Each row is a point on a landscape with many valleys, with its height.
From any point a ball rolls to the lowest of the 4 points nearest to it. It stops when none of these is lower. Distance is the straight distance between rows; heights are no part of it.
J_52 h=5.43: [ 70 120  86 124 140 143 141  90 104  93 132 118  92 134  96  55 199  89
 155 117 172 105  96 113  64  89  30 103 163 116 104 154 131 135  90]
J_438 h=3.42: [133 125 131 117 102 131 143 107 104 152 132 130 122 122 104 116 128 110
 115 133 106 135 140 129 117  88 128 108 131 128 103 137 160 117 138]
J_223 h=3.38: [112 124 127 117 116 146 152 139 103 128 120 126  81  95 102 118 152 109
 146 141 139 125 145 140 113  99  94 102 176 116 125 127 141 114 110]
J_259 h=5.23: [178 151 135 154 149 108 165 162 174 102 146 138 128 115 140 110 127 148
 167 114 218 171  89 218 183 170 122 127 102  97 197 149  90 133 141]
J_945 h=5.25: [112 109 124 135 125 157 150 191 116 129 111 119  48  89 109 105 156 108
 173 138 181 114 129 167 124 119 102 106 174 113 159 119 128 103  73]
J_197 h=3.64: [100 113  88 122 126 159 139  57 108 118 130 131 128 146  99  61 160 118
  99 101 114  85  99  95  77  66  72 127 125 128  77 171 148 159 152]
J_908 h=2.98: [110 126 143 114 129 156 139 103 108 127 121 138 124 113 129 144 134 139
 106 128  92 120 155 110 105  89 109 125 165 137 109 126 149 125 145]
J_826 h=3.58: [ 70  92 121 100 219 154 110  94 171  58  98 110 162  97 201 201 118 152
 114 120  56  64 146  78  93 135 109 172 154 167 129  69 127 131 159]
J_225 h=3.70: [ 95 112 107 121 129 157 139  50 120 128 116 139 134 155 125  73 139 136
  87  98  89  76 103  87  79  71  77 141 122 130  78 163 142 167 154]
J_547 h=3.14: [106 153 146 134 154 167 116 172 143  86 133 139 130  93 131 204 123 146
 126 156 137 121 157  99 135 151 124 175 169 137 128 100 134 106 143]
J_203 h=5.01: [146 127  75 141 112  90 176 117 149 133 142  89  88 121  64  51 149  59
 162 144 149 126  82 190 159 106 131  63 134 137 167 135 154 124  85]
J_771 h=5.20: [ 81  99 155 112 154 154 127  63 135 129 107 124 156 148 184 138  90 155
  87  94  42  90 139  78  91  95 120 136 119 155 105 109 139 151 149]
J_506 h=7.20: [ 93 127  79 135 124 132 165  92 118 117 147 111  88 123  64  59 176  79
 159 119 160 106 102 128 103  87  73  77 150 123 106 159 158 125 105]
J_637 h=2.31: [177 130 121 129 108  94 140 143 127 141 139 122 126 120 109 113 124 110
 137 147 153 183 127 184 144 131 145 120 121 113 160 127 119 107 137]
J_118 h=4.40: [104 119 130 126 125 160 155 169 101 121 114 123  63  90 109 106 153 109
 162 140 167 111 142 145 111 110  93 101 180 111 138 121 131 112  89]
J_886 h=3.25: [ 96 127 127 112 130 158 145 116  98 109 108 134 101 100 120 124 153 133
 131 132 119 115 148 116  99  85  78 114 181 118 113 131 140 128 125]
J_124 h=3.46: [ 63  84 126  98 197 142 124  71 159  81  87 121 162 123 202 167  95 144
  95 107  32  77 135  76  85 119 101 159 146 162 122  70 117 143 152]
J_334 h=5.45: [ 77  92 122 117 142 154 131  45 145 108 100 139 147 157 174  94  99 133
  71  95  43  69 103  71  69  83  81 169 123 140  96 113 123 177 149]
J_803 h=3.06: [150 124 108 123  90 105 159 114 111 148 143 115 110 115  87  87 137  91
 137 141 126 142 123 163 129  92 135  93 126 123 121 137 149 109 129]
J_345 h=0.49: [153 125 122 128 106 117 142 155 121 135 134 129 103 105 101 126 133 107
 134 147 151 161 137 171 132 117 130 119 150 115 154 117 127 104 127]
J_887 h=3.91: [ 82 120 142 130 197 129  77 126 160 107 133 137 192 121 154 250  85 136
 125 110  95 118 137  68 140 173 162 166 110 147 117 102 153 139 158]
J_800 h=4.08: [183 128 126 116  84  91 113 106 103 184 154 118 149 171 123  96 130 122
 111 128  93 142 130 129 133 122 177 113  67 131  96 148 143 122 126]
J_841 h=3.50: [155 127 101 120  87 114 154  98 116 163 157 109 124 143  81  64 139  98
 129 130 110 113 113 118 126  89 145  88  92 136  91 155 172 125 141]
J_402 h=3.21: [144 165 148 172 118 136 116 186 185  88 145 163 114 108 145 141  94 135
 150 151 212 134 122 157 185 188 103 181 135 115 195 120  87 123 128]
J_595 h=3.51: [162 126 128 117  88 110 135 103 107 168 143 124 134 141 103 105 126 108
 117 132 103 142 128 133 126 100 154 104 102 128 102 141 152 116 141]
J_669 h=5.67: [190 132 110 143 154  75 174 124 163 119 134  90 126 126 105  66 153 112
 168 126 171 181  81 228 170 129 150  81 100 125 198 141 108 119 116]
J_895 h=3.18: [ 75 106 144 111 192 157 115 100 145  97 108 122 164 115 179 204 104 152
 101 110  63 104 152  81 102 121 131 150 144 161 114  96 140 138 161]
J_385 h=3.03: [108 150 147 145 130 179 124 199 144 102 121 133  92  93 125 167 131 132
 141 162 171 117 159 121 143 155 117 170 176 122 143  97 113 101 122]
J_157 h=4.37: [179 141 119 118  92 112 105 109 103 202 171 106 134 194 148  88 123 128
  98  93  74  95 132 109 133 141 188 108  38 127  71 155 145 151 110]
J_264 h=2.55: [198 144 106 119  89  91  97 111 100 195 174 102 144 203 146  87 136 132
 104 102  89 113 132 120 144 154 194 116  35 129  83 159 127 150 100]
J_712 h=1.52: [151 139 127 141 118 129 136 186 145 117 138 140 104  99 115 144 122 124
 131 150 175 162 142 170 146 144 130 150 153 115 166 112 112 111 131]
J_456 h=6.55: [148 135 136 121 101 131 108 101 107 196 170 108 132 193 155  99 109 135
  86  85  65  89 132  95 123 126 175 109  40 130  68 151 151 156 114]
J_445 h=4.91: [139 168 136 138 125  94  81 154 152  98 135 165 197 125 131 208  83 144
 131 142 166 146 118 102 172 196 143 173 124 115 150 110 120 149 148]
J_904 h=3.93: [135 124 116 116 102 147 141  89 103 169 154 119 131 153 110  80 128 127
 103 109  89  90 111  95 108  83 135 103  78 132  74 164 170 142 153]
J_658 h=3.59: [ 99 115 148 113 127 154 133  73 112 140 115 136 140 138 146 124 116 145
  91 109  70 107 131  96  95  77 110 124 133 145  91 139 151 147 148]
J_972 h=3.90: [ 85 127  94 119 135 148 146  84 101 106 127 125 105 132  97  65 184 104
 138 118 149 101 112 111  73  77  45 108 164 119  92 162 138 141 118]
J_158 h=3.71: [161 175 152 158 123 109 141 161 180  84 151 159 149 120 155 136  96 156
 160 123 228 155 102 179 197 194 112 150 120  90 185 139  90 149 144]
J_587 h=6.12: [130 121 148 119 106 145 125  88 111 186 152 117 138 175 146 100 107 142
  95  93  63  84 127  89 109 103 145 110  69 134  73 153 159 148 132]
J_182 h=2.95: [114 152 150 170 121 175 117 207 168  92 126 144  91 103 122 148 116 121
 153 168 199 108 145 130 163 174 118 188 164 127 163 103 100  95 110]
J_169 h=4.38: [166 123 138 123  96  94 109 122 107 166 138 138 152 154 122 138 120 131
 114 134 102 171 133 141 135 135 168 126  94 128 116 134 131 118 139]
J_706 h=5.71: [150 156 132 133 114  82  94 150 141 110 129 159 194 134 131 191  95 159
 125 130 168 174 117 120 163 192 150 158 111 107 146 131 106 152 157]
J_976 h=5.59: [197 130 112 130 109  63 144 112 131 150 147 104 143 143 105  67 143 102
 145 141 142 177 109 185 151 127 169  91  93 127 151 136 115 110 131]
J_721 h=4.14: [162 129 131 114  91 113 125 102 102 184 155 119 137 163 125  98 124 119
 107 118  86 124 125 118 122 107 168 106  74 133  89 154 158 128 134]
J_632 h=4.75: [164 124 142 121  95 103 107 107 103 181 138 133 152 159 130 133 117 129
 108 123  87 155 137 124 131 126 177 118  89 139 101 138 142 120 131]
J_790 h=7.33: [ 86  88  94 136 136 170 131  60 147 132 122 128 132 171 152  56 113 135
  62  82  68  59  78  69  61  92  84 180  85 126  84 139 122 188 164]
J_813 h=6.63: [109 125 126 138 154  85  51 128 146 126 106 160 209 147 149 227  75 144
 124 100 116 131 118  69 178 212 181 152  87 126 126 116 124 170 142]
J_819 h=3.77: [ 84 123 128  98 151 163 130 111 102  78  85 136 111 101 154 134 154 153
 117 134 105  93 139  90  78  91  65 139 194 140 108 117 120 146 122]
J_627 h=3.13: [113 135 144 127 148 139 100 150 135 113 135 143 158 115 132 221 106 144
 107 138 109 145 151 100 128 152 148 160 136 138 125 109 144 121 152]
J_287 h=4.28: [153 119  95 136 119 105 163 149 131 134 127 103  67 103  85  78 148  76
 164 141 159 129  99 203 145 113 119  77 151 123 183 128 135 111  75]
J_312 h=3.34: [154 126 143 130 117  88  85 134 114 154 121 158 173 158 139 178 105 145
 109 127 112 180 133 120 138 166 176 148  96 125 123 134 118 134 148]
J_657 h=5.27: [146 154 136 151 115 116 115 180 159 103 142 158 137 111 127 166 105 135
 134 150 188 158 131 149 163 177 126 174 142 109 171 111 109 126 147]
J_240 h=3.16: [ 88 140 144 113 174 174 119 144 135  91 112 124 130  93 149 201 131 160
 118 141 104 105 159  94 117 125 116 155 178 148 113 100 135 119 148]
J_206 h=3.60: [ 92 115 133 103 142 159 136  66 113 106  98 140 136 126 151 125 129 144
  92 115  73  94 131  89  81  78  80 133 160 142 102 136 133 154 146]
J_10 h=5.38: [182 140 130 136 114  70 131 135 132 128 136 144 167 140 133 125 123 142
 139 127 170 207 115 174 155 171 154 125  99 100 156 140  90 131 151]
J_600 h=5.97: [190 133 110 141 137  61 173 109 160 127 144  80 134 138 100  48 147 102
 162 137 156 174  88 220 171 120 161  70 100 139 187 133 112 120 112]
J_606 h=3.27: [ 87 104 163 126 168 134  96 110 135 145 120 132 173 154 171 203  87 145
 103  99  63 134 153  79 116 143 170 138  99 152 109 112 146 134 149]
J_488 h=3.09: [108 133 140 114 139 162 135 140 112 108 113 134 110  93 128 166 141 148
 119 144 119 121 161 113 109 103 103 136 183 134 118 114 135 120 135]
J_780 h=3.33: [149 124 114 119  88 117 150 102 110 161 144 119 118 131  82  88 136 101
 127 136 112 130 123 139 123  88 133  95 115 126 101 149 166 115 138]
J_608 h=6.61: [106 114 129 128 123 165 138  69 127 163 146 116 135 171 155  78 111 152
  76  83  67  62 110  72  84  86 115 129  69 130  75 156 152 171 157]
J_88 h=3.17: [ 94 143 142 132 182 160  97 148 154  87 136 134 161  96 147 230 115 142
 121 141 109 110 153  81 133 155 136 178 152 150 126 100 150 123 155]
J_672 h=6.31: [ 85 111 121 127 135 159 160 167 100 121 113 116  56  91 107  82 168 103
 183 133 177 101 119 139  93 107  70  88 176 105 140 133 128 118  69]
J_520 h=3.55: [ 86 125 133  97 165 168 132 110 121  80  91 133 129  97 165 165 144 161
 110 133  91  95 156  91  89 100  91 145 187 148 115 106 124 139 134]
J_2 h=0.57: [153 127 117 135 119 130 145 179 127 129 131 125  78  97 106 121 132 107
 140 146 168 147 138 187 139 127 122 125 155 108 171 114 119 102 114]
J_575 h=3.30: [ 75 105 135 101 177 161 125  78 135  83  86 134 149 117 177 167 118 157
  94 114  54  88 142  81  88 100  98 154 164 160 120  97 131 150 148]
J_122 h=3.74: [ 90 102  98 115 136 157 128  52 119 104 103 145 129 152 131  77 143 128
  79 101  86  82  96  88  65  78  58 160 143 138  86 149 129 172 146]
J_543 h=5.68: [175 150 132 144 128  87 148 151 153 111 142 145 153 121 136 129 115 148
 149 118 206 191 101 193 168 175 136 134 106  90 175 141  89 138 150]
J_832 h=3.28: [120 153 138 138 149 121  82 159 148 100 141 151 176 114 132 229  89 141
 118 142 136 138 130  89 153 181 146 179 130 136 138 104 140 136 154]
J_370 h=1.32: [155 133 128 128 110 117 127 154 122 135 136 138 123 109 112 154 120 126
 121 145 143 174 146 157 135 133 143 138 140 120 148 115 127 111 143]
J_722 h=3.68: [ 72 128 144 104 149 190 132 162 114  74  86 119  98  91 155 143 166 156
 150 150 149  84 149  85  92 115  78 141 201 134 117 103 105 118 108]
J_694 h=5.04: [128 117 157 120 110 139 113  96 115 185 145 128 148 176 158 129 103 141
  94  99  59 114 138  98 114 115 165 116  78 140  82 143 154 139 131]
J_847 h=3.52: [104 123 134 112 121 151 143  78 106 133 116 141 128 131 121 103 139 132
 109 115  91 101 130 104  94  73  88 115 145 134  92 149 153 144 148]
J_387 h=5.00: [202 139 103 123  88  64 139 101 126 170 165  90 154 165 109  50 148 108
 135 139 128 155 114 157 153 130 181  93  67 138 126 141 122 121 127]
J_638 h=3.83: [ 86 128 116 114 131 151 146 113  96 100 111 132  90 103 116  96 174 124
 145 132 140 106 131 111  79  83  53 107 185 115 108 140 128 136 105]
J_390 h=6.45: [161 167 138 138 119  80 113 145 145 105 134 160 192 133 140 175  98 163
 138 122 191 175 112 138 170 201 140 146 113  92 153 128  88 150 159]
J_755 h=8.38: [ 78 118  98 128 136 138 154 120 103 117 132 114  78 115  88  66 179  87
 175 126 171 106 111 130  92  91  49  82 165 113 121 150 143 124  86]
J_292 h=3.23: [ 63  95 139 113 217 153 104 100 165  86 112 113 178 105 190 215  99 155
 112 107  62  90 153  75 106 135 136 161 132 159 128  82 141 129 171]
J_680 h=3.63: [177 127 128 125  98  84 128 122 115 154 140 125 137 133 108 109 133 111
 128 142 128 173 135 162 134 124 162 116 107 124 134 132 125 111 135]
J_126 h=2.86: [119 130 148 166 116 180 124 220 159 107 117 139  71 105 121 127 121 118
 162 157 206 103 130 156 161 168 117 171 163 124 174 112  96  96  95]
J_222 h=2.74: [149 124 130 140 124  86  62 112 106 184 129 148 157 205 169 156 105 148
 101  96  75 153 144 107 164 190 192 139  53 127 101 145  93 154 102]
J_50 h=4.59: [137 124  86 130 104 105 169 116 125 138 142 112  86 107  64  66 149  67
 154 140 145 128 108 169 133  95 120  71 144 122 142 136 156 115  95]
J_131 h=1.83: [147 140 137 128 119 116 115 161 133 123 131 146 137 116 119 182 108 138
 118 146 147 169 143 139 140 155 141 160 136 120 146 116 122 117 151]
J_502 h=3.57: [114 121 113 123 115 150 149  70 115 149 138 128 131 148 103  70 141 124
 100 106 101  86 111  95  93  70  97 112 103 129  74 170 158 148 158]
J_121 h=5.72: [ 72 119 123 113 137 161 151 143  95  99 104 127  77 100 132  86 180 127
 166 132 169 103 128 108  73  96  43 112 188 107 121 130 118 127  85]
J_874 h=3.85: [ 78 146 142 117 185 195 112 152 145  61 110 116 132  85 158 198 143 159
 134 155 124  74 163  72 122 139 106 170 180 155 120  93 121 109 136]
J_552 h=5.52: [171 129  84 136 106  69 172 107 159 139 145  80 115 136  69  39 143  76
 152 148 142 140  85 182 159 106 151  69 112 142 159 130 142 126 105]
J_460 h=1.74: [190 144 114 135 100  81  81 104  96 194 155 117 153 211 158 108 132 135
  97 100  83 126 142 125 157 167 192 125  38 127  86 156 107 145  97]
J_152 h=2.65: [132 119 136 152 121 167 134 214 140 122 116 128  59  90 119 122 135 111
 158 147 193 113 133 171 144 146 119 144 165 118 174 110 103  96  93]
J_584 h=5.75: [163 159 135 144 124  94 133 166 161 101 144 156 155 117 144 144 103 153
 146 129 208 176 109 174 172 185 127 150 120  94 176 133  89 138 148]
J_611 h=3.04: [160 148 135 167 127 137 137 197 176 103 134 143 101 107 137 118 117 135
 150 137 215 139 108 198 170 172 112 166 136 106 201 128  91 121 122]
J_54 h=5.44: [193 136 103 134 111  53 163 100 150 144 155  76 146 157 101  34 151 100
 156 140 144 162  98 185 164 122 174  75  79 145 158 137 116 122 121]
J_668 h=3.62: [105 136 142 132 159 116  74 140 142 115 128 151 192 127 141 237  87 137
 115 122 108 142 131  79 149 179 167 164 110 135 128 109 144 140 154]
J_880 h=2.99: [ 98 123 145 110 158 160 128 120 121 110 109 133 140 102 147 189 124 155
 106 131  88 124 157 100 108 111 118 141 163 149 116 114 146 125 150]
J_400 h=4.63: [171 124  97 133 109  78 158 118 138 143 139 102 110 120  84  65 141  83
 149 146 142 157 109 188 149 106 142  85 120 123 160 131 137 108 112]
J_147 h=4.74: [122 126 114 121 106 132 158 103 106 138 137 127 100 111  85  93 150  96
 133 136 124 127 129 139 115  81 103  96 152 115 106 145 160 117 126]
J_368 h=3.20: [ 89 153 150 139 159 195 117 183 152  73 116 122 110  91 139 187 136 149
 147 167 154  94 159  88 133 147 114 172 186 142 121 100 115  94 124]
J_247 h=3.11: [124 146 139 135 132 155 117 179 136 106 133 141 113  93 121 180 120 138
 126 158 149 143 152 130 139 147 125 164 163 127 139 106 128 107 143]
J_66 h=3.92: [147 123 148 131 111 117  89 104 108 192 147 129 147 194 161 134 105 137
  93 100  64 129 138 105 129 145 185 126  59 137  88 142 135 139 112]
J_179 h=3.94: [124 119 111 129 114 134 159 148 113 137 128 118  72  92  92  99 151  89
 157 142 155 128 135 168 124 107 109  93 162 113 150 125 135 104  98]
J_707 h=2.92: [186 139 126 121  94  96  97 103 101 190 159 114 147 192 141 102 129 129
 106 109  83 125 133 120 140 143 192 115  51 133  89 154 132 139 113]
J_151 h=2.56: [164 139 128 128 104 108  82 107 102 202 162 115 142 208 165 118 116 135
  93  88  68 113 147 112 143 163 191 121  44 130  81 148 122 152  94]
J_951 h=5.95: [181 138  88 143 127  64 175 104 176 129 138  80 120 136  83  32 153  88
 168 141 149 152  79 209 175 111 160  61 110 153 192 133 133 126  94]
J_71 h=7.76: [136 151 127 133 127  71  60 122 143 106 104 166 228 142 143 209  73 173
 131 111 147 126 111  82 200 222 160 145  94 105 138 128  99 177 144]
J_521 h=5.69: [ 93 105 131 122 126 162 137  59 137 153 132 124 140 172 164  87 101 147
  73  81  63  67 110  71  81  91 110 141  83 133  84 144 139 173 158]
J_984 h=3.07: [ 92 114 156 117 162 147 113 108 127 129 115 133 158 128 160 193 105 151
  96 114  71 126 155  90 107 118 144 140 130 152 113 108 155 134 160]
J_72 h=3.02: [122 121 155 122 134 128 106 117 116 153 127 144 159 143 145 185 104 141
  97 119  80 153 145 103 123 127 164 136 115 145 113 126 149 129 142]
J_781 h=3.86: [ 87 118 108 106 137 157 134  72 102  86 101 146 114 128 130  87 164 126
 112 118 106  91 115 101  69  76  44 142 175 129  94 143 128 158 124]
J_650 h=3.29: [170 141 131 140 115  93 129 161 139 128 140 138 137 116 122 140 117 129
 131 138 172 185 122 181 151 154 140 141 123 106 167 121 105 119 148]
J_776 h=6.08: [193 129 116 142 130  64 162 119 149 136 146 105 138 133 114  70 147 111
 162 133 163 191 101 210 166 135 160  93  92 118 177 137 102 115 130]
J_187 h=3.32: [135 146 137 128 132 109  86 155 134 122 126 155 176 126 128 217  97 143
 115 136 134 162 133 108 147 174 154 164 117 123 138 116 128 136 156]
J_331 h=3.56: [145 128  97 129  93 100 165 108 125 148 147 104 106 123  67  61 143  78
 144 141 129 135 111 157 141  91 132  80 123 128 126 140 160 117 122]
J_217 h=3.61: [101 123 108 116 120 147 150  79 102 122 120 132 110 119  97  82 164 111
 126 124 122 103 127 112  90  72  75 105 157 125  90 158 149 136 129]
J_461 h=4.95: [ 82  97 141 113 145 155 134  48 137 127 100 131 144 153 179 111  99 149
  77  94  46  77 122  74  83  86  97 147 120 151  99 114 130 165 154]
J_178 h=4.07: [144 134 126 134 126  72  67 134 119 142 111 163 194 159 145 200  95 162
 115 118 124 167 124 100 170 200 177 143  89 119 130 134 101 160 146]
J_427 h=3.49: [133 117 139 111 103 134 132  88 102 162 136 133 132 138 114 117 125 122
 104 124  88 122 137 113 110  87 136 105 116 131  92 146 164 125 146]
J_978 h=5.19: [109 114 139 138 153  97  64 129 129 153 114 157 184 159 156 221  84 145
 110 104  85 157 134  80 152 187 184 147  79 138 121 120 126 148 135]
J_144 h=3.31: [162 130 131 133 114  71  73 120 107 166 119 157 180 179 151 164 111 157
 112 117 104 175 127 119 157 185 186 137  72 120 122 148  96 147 127]
J_548 h=4.42: [193 130 122 117  85  77 123 111 108 171 149 114 157 160 118  88 129 117
 123 141 118 164 127 150 138 123 175 107  78 127 118 143 125 113 133]
J_285 h=4.93: [209 145 111 122  90  70 117 103 106 175 156 103 161 186 132  68 144 123
 126 130 111 150 121 143 152 145 189 111  53 131 109 150 109 127 122]
J_765 h=4.20: [110 111 164 122 132 141 112  84 122 166 125 131 150 163 163 148  94 149
  92  99  56 115 142  87 107 106 153 122 100 146  92 130 153 133 140]
J_743 h=4.27: [105 125 107 120 116 141 165 112 106 126 128 128  86 103  88  88 162  94
 148 129 139 118 130 134 103  84  80  88 164 116 111 146 151 124 109]
J_629 h=2.96: [ 98 115 146 144 126 190 144 213 125 115 103 118  57  94 122 124 145 128
 171 147 192  95 137 133 127 138 107 136 184 121 147 111 106  98  84]
J_97 h=2.93: [103 129 159 164 125 193 126 218 148 105 111 131  71  99 127 139 126 124
 166 160 200  95 143 127 150 160 117 171 175 130 155 103 100  91  96]
J_215 h=2.85: [141 119 146 119 125 123 117 128 112 148 134 142 146 126 126 178 113 133
 104 131 102 160 148 123 127 129 151 136 129 135 119 122 146 120 147]
J_848 h=3.82: [159 150 135 134 115  92 106 159 141 123 137 153 167 127 128 179 103 147
 123 135 169 183 126 146 150 174 149 159 120 110 152 127 106 131 152]
J_604 h=6.47: [174 146 129 129 115  65 105 133 122 135 123 156 186 154 140 160 115 160
 131 122 155 196 121 140 160 182 165 137  91 104 141 144  85 142 153]
J_777 h=3.24: [ 69  95 153 121 196 142 102 103 148 118 114 123 177 132 178 215  92 147
 107  97  63 118 152  73 110 139 153 147 115 154 116  96 150 132 160]
J_451 h=2.08: [159 121 110 141 118 116 151 171 132 131 128 118  79  96  97 101 142  92
 150 142 166 149 124 203 142 123 124 104 145 115 179 123 119 102 101]
J_786 h=4.82: [181 124 105 134 122  83 164 132 149 132 135  96 110 116  92  74 144  93
 153 140 158 167  98 212 152 115 144  87 120 125 186 130 119 110 105]
J_962 h=2.47: [150 133 137 125 117 104  99 144 118 141 135 146 158 136 123 186 110 135
 113 134 123 177 139 129 134 147 160 149 120 131 136 128 130 123 151]
J_957 h=2.97: [130 127 142 116 118 135 137 133 109 141 125 140 121 109 113 153 126 134
 115 139 109 147 152 135 119 105 130 125 153 127 116 127 145 113 141]
J_876 h=3.26: [138 124 121 142 135  70  53 114 112 168 106 165 179 185 155 176 101 161
 111 101  88 160 132  95 176 209 185 143  56 117 120 143  86 169 115]
J_424 h=1.94: [158 127 122 156 123 135 141 203 153 116 128 130  76  97 119 113 130 116
 149 142 197 140 116 201 154 150 122 142 145 112 198 120 101 106 109]
J_241 h=3.10: [ 98 141 147 135 137 183 129 188 129  93 118 132  96  90 125 167 143 141
 135 152 153 116 160 114 127 141 109 153 184 128 129 100 121 105 130]
J_718 h=4.16: [ 87 111 137 123 129 177 150 192 104 113 101 118  58  87 124 103 161 129
 179 140 179 100 134 133 104 119  83 108 181 113 139 117 121 108  72]
J_646 h=4.36: [ 92 108 136 120 128 157 136  55 130 140 116 134 139 160 160  92 112 144
  76  89  59  71 115  82  80  78  97 141 104 139  87 142 143 165 159]
J_597 h=4.25: [ 91 124 134 117 128 172 152 163 100 113 107 124  74  90 123 121 162 129
 157 142 161 109 146 122  99 105  77 112 190 116 126 116 122 116  95]
J_774 h=1.04: [ 85 115  85 135 128 124 166 126 116 125 142 102  59 108  72  68 168  64
 186 128 169 104  94 155 115 103  78  65 157 122 141 146 158 119  58]
J_975 h=4.65: [170 151 131 155 136 104 146 173 168 106 149 144 126 114 137 122 115 145
 156 124 216 169 104 204 173 173 123 146 118  99 191 140  87 131 141]
J_688 h=8.07: [ 62 114 108 121 151 147 145 134  96 100 129 117  71 119 113  59 195  98
 184 125 188 106  99 119  59  94  32  94 168 110 131 143 128 124  59]
J_447 h=3.48: [123 127 117 119 104 141 146  85 104 152 139 128 121 131  99  90 141 119
 117 123 101 106 130 110 103  74 114 100 126 131  81 160 164 132 146]
J_782 h=3.36: [ 80 119 151 122 137 188 145 195 114  95  90 114  73  90 136 122 162 142
 171 145 180  93 147 112 101 122  85 129 194 122 130 109 107 108  88]
J_80 h=3.08: [119 127 134 119 119 143 142 152 114 131 125 132  97  97 106 144 139 124
 131 145 135 141 155 142 119 107 113 125 168 117 134 117 136 110 128]
J_636 h=3.01: [ 91 122 147 105 153 160 128  97 121 115 104 137 139 115 151 164 115 154
  99 119  73 113 151  93 101  95 116 130 160 149 112 120 147 131 147]
J_719 h=3.05: [106 138 149 121 156 160 115 151 131 106 127 139 135 105 137 206 119 149
 114 144 110 131 159 102 127 135 132 158 162 138 122 105 145 113 152]
J_565 h=1.37: [163 169 151 164 131 122 142 179 182  84 150 162 122 115 150 123 103 148
 161 128 228 144 100 187 192 188 103 159 116 101 198 141  86 132 136]
J_741 h=4.19: [143 128  80 134  98  92 172 107 140 138 148  94 100 121  60  53 148  64
 157 142 139 126  99 166 144  96 132  68 122 129 136 135 161 118 105]
J_38 h=5.54: [183 124  89 137 127  74 173 119 158 129 133  87 109 122  83  58 144  85
 160 140 153 149  87 219 161 113 142  70 121 137 191 131 127 118  92]
J_619 h=3.19: [123 161 144 146 138 140 103 179 155  93 142 147 143 100 126 209 105 139
 127 159 154 139 146 108 151 170 129 186 151 129 141 101 129 117 147]
J_900 h=4.26: [110 113 151 136 145 114  68 114 119 170 119 141 171 182 164 191  90 141
 102  98  63 148 145  85 141 169 190 130  69 140 107 118 130 143 123]
J_580 h=3.65: [ 79 129 135 103 179 180 120 128 130  66  93 116 129  87 169 181 149 167
 118 143 101  85 151  81  99 117  95 153 187 155 117  93 117 127 140]
J_539 h=2.02: [155 124 112 126 107 104 155 139 121 142 134 117  92  98  87  96 138  86
 142 143 145 152 126 179 135 103 127  96 143 121 151 126 141 107 118]
J_209 h=3.00: [ 76 132 165 151 131 217 127 212 150  86  97 118  86 105 139 141 135 130
 176 162 196  80 146  98 135 155 115 175 185 140 129 100  94  80  97]
J_823 h=3.22: [ 85 135 146 120 148 194 133 183 128  83 102 119  93  87 140 157 151 151
 148 157 162  94 165  96 115 127  96 149 197 133 120  97 111 105 118]
J_525 h=6.33: [188 133 120 135 126  65 150 131 141 136 141 118 151 133 120  95 138 122
 151 132 167 200 109 201 156 146 156 108  96 112 170 138 100 115 142]
J_282 h=3.67: [174 124 108 137 121  95 157 153 141 134 135 113 103 106 104  94 139 102
 150 143 163 166 116 209 148 126 138 106 128 117 183 126 116 105 115]
J_739 h=4.76: [134 114 152 127 122 113  85 108 112 180 134 141 160 180 160 161 102 142
  98 107  71 145 144 104 134 149 185 129  76 136 104 137 135 139 125]
J_192 h=3.12: [ 70 107 171 136 136 209 137 218 133  95  83 111  75 108 143 118 148 138
 186 149 206  76 133  97 115 140 103 150 194 134 134 107 103  91  79]
J_431 h=3.15: [ 67 137 166 129 155 216 122 185 146  63  89 103 100  98 154 150 153 155
 174 164 182  64 149  72 116 146 103 169 192 148 109  91  95  88 103]
J_202 h=3.66: [168 129  99 127  92  86 155 107 124 155 149 100 121 134  79  61 140  86
 139 142 127 144 113 161 147  99 153  87 106 133 133 134 154 110 123]
J_952 h=2.94: [112 127 149 117 137 145 123 118 116 130 116 138 136 115 136 182 119 144
 102 130  90 140 153 115 109 106 129 133 147 141 115 121 148 119 150]
J_469 h=2.16: [183 141 120 132 104  75  79 107  99 186 138 131 162 199 152 113 130 143
 110 114  94 155 131 125 154 171 192 125  51 124 100 155  96 138 110]
J_468 h=3.72: [106 109 149 118 126 154 135  68 121 153 129 135 140 150 148 110 110 146
  91 105  64  97 127  91  95  84 116 123 111 144  87 147 156 148 152]
J_485 h=3.53: [175 137 122 144 130 103 151 174 153 117 141 134 115 105 122 117 124 127
 145 136 193 173 114 211 158 153 129 135 128 109 191 127  92 119 139]

For each start below, name the point where the ball stops.
J_688 => J_345
J_71 => J_460
J_209 => J_345
J_247 => J_345
J_597 => J_345

Call two points neighbours if one is among the 4 nearest of the other. Go from one point of each pair to the other, from neighbour to neighbour, staying as low as possible. Name the highest point that can't be avoided.
J_774 / J_345 => J_50
J_952 / J_565 => J_611
J_565 / J_460 => J_312
